The views of a scene show one set of named points, each view turned or mirrored, and shifted as a whole, with a little noise and some points left out.
In the rows, 128 means zero.

Scene 1
View 1
mitav: [ 94  87 134 164 130  81 150 104 152 121 132  95 106  98]
Siten: [121 109 151 155 112 138 115  91 118 183 116  93  76 120]
zoge: [ 72 104 129 164 123 117 131 100 110 135 119  91  59 115]
Nef: [110  96 147 197 136 166 117  76  84 182 122  59  80 126]
kemik: [117 120 147 172 135 158 109  91  85 175 106  87  73 135]
vokib: [129  97 147 145 121  76 147 109 173 137 127 110 126  86]
rekin: [ 34 107 114 145  94 109 115  96 113 122 129  98  25 125]
Vopu: [ 82 126 131 173 149 138 130 102  78 130 100  87  55 134]
tego: [ 98 127 132 142 133 102 133 118 118 129 101 114  77 117]
feko: [132  90 150 175 139 107 146  94 146 155 126  83 120  96]
palu: [202 152 162 141 166 113 140 133 126 167  72 137 147 110]
Suke: [181  97 163 159 138  86 147 106 174 164 121 106 159  88]
Bafe: [130 124 139 124 133  59 149 127 166 119 102 142 120  93]
View 2
rekin: [121 208  64 123 129 131 139 105  82 145 193 120 159 176]
mitav: [ 82 118 114 129 179 130 117 104 111 175 187 105  99 183]
Vopu: [139 192  82 130 133 152 159 114 117 104 142  90 136 153]
tego: [118 155  82 125 148 148 141  94 124 140 161  89 114 165]
Suke: [100  76 120 128 196 154 106  97 122 114 176  91  29 127]
feko: [106 131 120 135 182 149 126 119 107 108 173 102  74 133]
Nef: [141 195  96 139 153 152 154 136  93  55 159 105 103 101]
kemik: [151 184  74 131 141 165 158 107 111  73 155  88  99 114]
zoge: [117 181  88 129 144 139 142 115  98 128 172 104 130 155]
vokib: [ 85 105 117 128 183 138 109 100 107 151 187  98  68 159]
Bafe: [ 97  90  95 120 170 151 121  77 141 174 169  78  78 179]
View 3
tego: [ 91 161 120  67 133 117 165 119 100 132 126 139 110 156]
Bafe: [110 135 153  32  89  94 143 112  96 128 160 118 138 154]
Nef: [ 67 149  72 123 183 102 140 148 158 141  85 172 112 122]
palu: [ 71 131 163  65 111  66 113  79 112 195 131 154 176 138]
rekin: [108 168  98  87 166 155 193 145 112  81 121 136  62 156]
Suke: [ 98 106 140  64 100  56  96 128 152 147 156 130 164 119]
feko: [ 95 127 102  74 128  77 130 146 146 133 138 133 134 128]
mitav: [110 141  97  52 106  92 150 160 132 101 146 117 111 142]
kemik: [ 65 154  99 115 181 115 152 119 135 153  90 165 117 133]
zoge: [ 98 163  94  83 151 119 171 145 120 111 119 138  93 145]
Vopu: [ 74 176  80  88 163 118 180 130 107 141  92 153  99 157]
Siten: [ 84 138 123 101 169 114 136 121 145 130 113 155 116 127]
View 4
vokib: [ 91 150 121 101 119 131 134 194 158 197 160 109 171 121]
palu: [ 22 165 141 144 149 170 142 156 167 168 171  96 153 211]
rekin: [127 125 110 108 147 103  94 108  86 233  95 164 152  86]
Nef: [121 146 122 219 142 158 136 129  90 170 116 157 154 116]
feko: [ 97 148 126 152 119 144 141 183 139 177 141 124 167 122]
Suke: [ 74 164 130 139 127 153 153 215 176 167 186  99 176 148]
Vopu: [ 94 136 127 161 125 131 116 109  86 205  88 159 145 136]
Siten: [118 158 120 182 174 163 132 149 123 162 156 126 164 113]
tego: [ 80 138 125 110 131 125 116 129 118 210 118 134 155 139]
zoge: [110 135 118 135 126 124 119 134 101 205 103 150 159 112]
mitav: [103 135 125 107 101 122 130 186 134 207 131 132 169 109]
Bafe: [ 59 150 129  66 122 126 123 172 162 212 151 107 162 158]
View 5
vokib: [116 115 114 133  70 123 181 157 122  84 106  89 121  62]
feko: [118 112 122 128  56 119 160 132  88 100 118  90  75  89]
tego: [150  99 122 102 111 118 142 164 117  75 132 100 133  68]
Siten: [127 115 159 103 126 111 133 144 107 113  97 135  96  92]
palu: [ 79 155 143 108  61  83 177 113 153  57 150  82  85  81]
rekin: [188  71 118  95 161 138 112 195  92 108 103 126 155  71]
kemik: [144 115 163  79 131 104 106 132  89 107 125 122  76 106]
Bafe: [112 114 104 132  75 120 186 167 143  66 116  84 152  51]
zoge: [167  89 124 106 123 130 125 168  87 106 109 112 125  78]
Vopu: [175  96 132  74 135 117 106 150  82  85 142 101 105  92]
mitav: [146  90 101 137  81 143 167 169  93 108  92  96 123  62]

In a view up to two points have been moved. Name them for each view, in the order of its rows, or write none.
view 1: none
view 2: mitav
view 3: none
view 4: Siten
view 5: vokib, feko
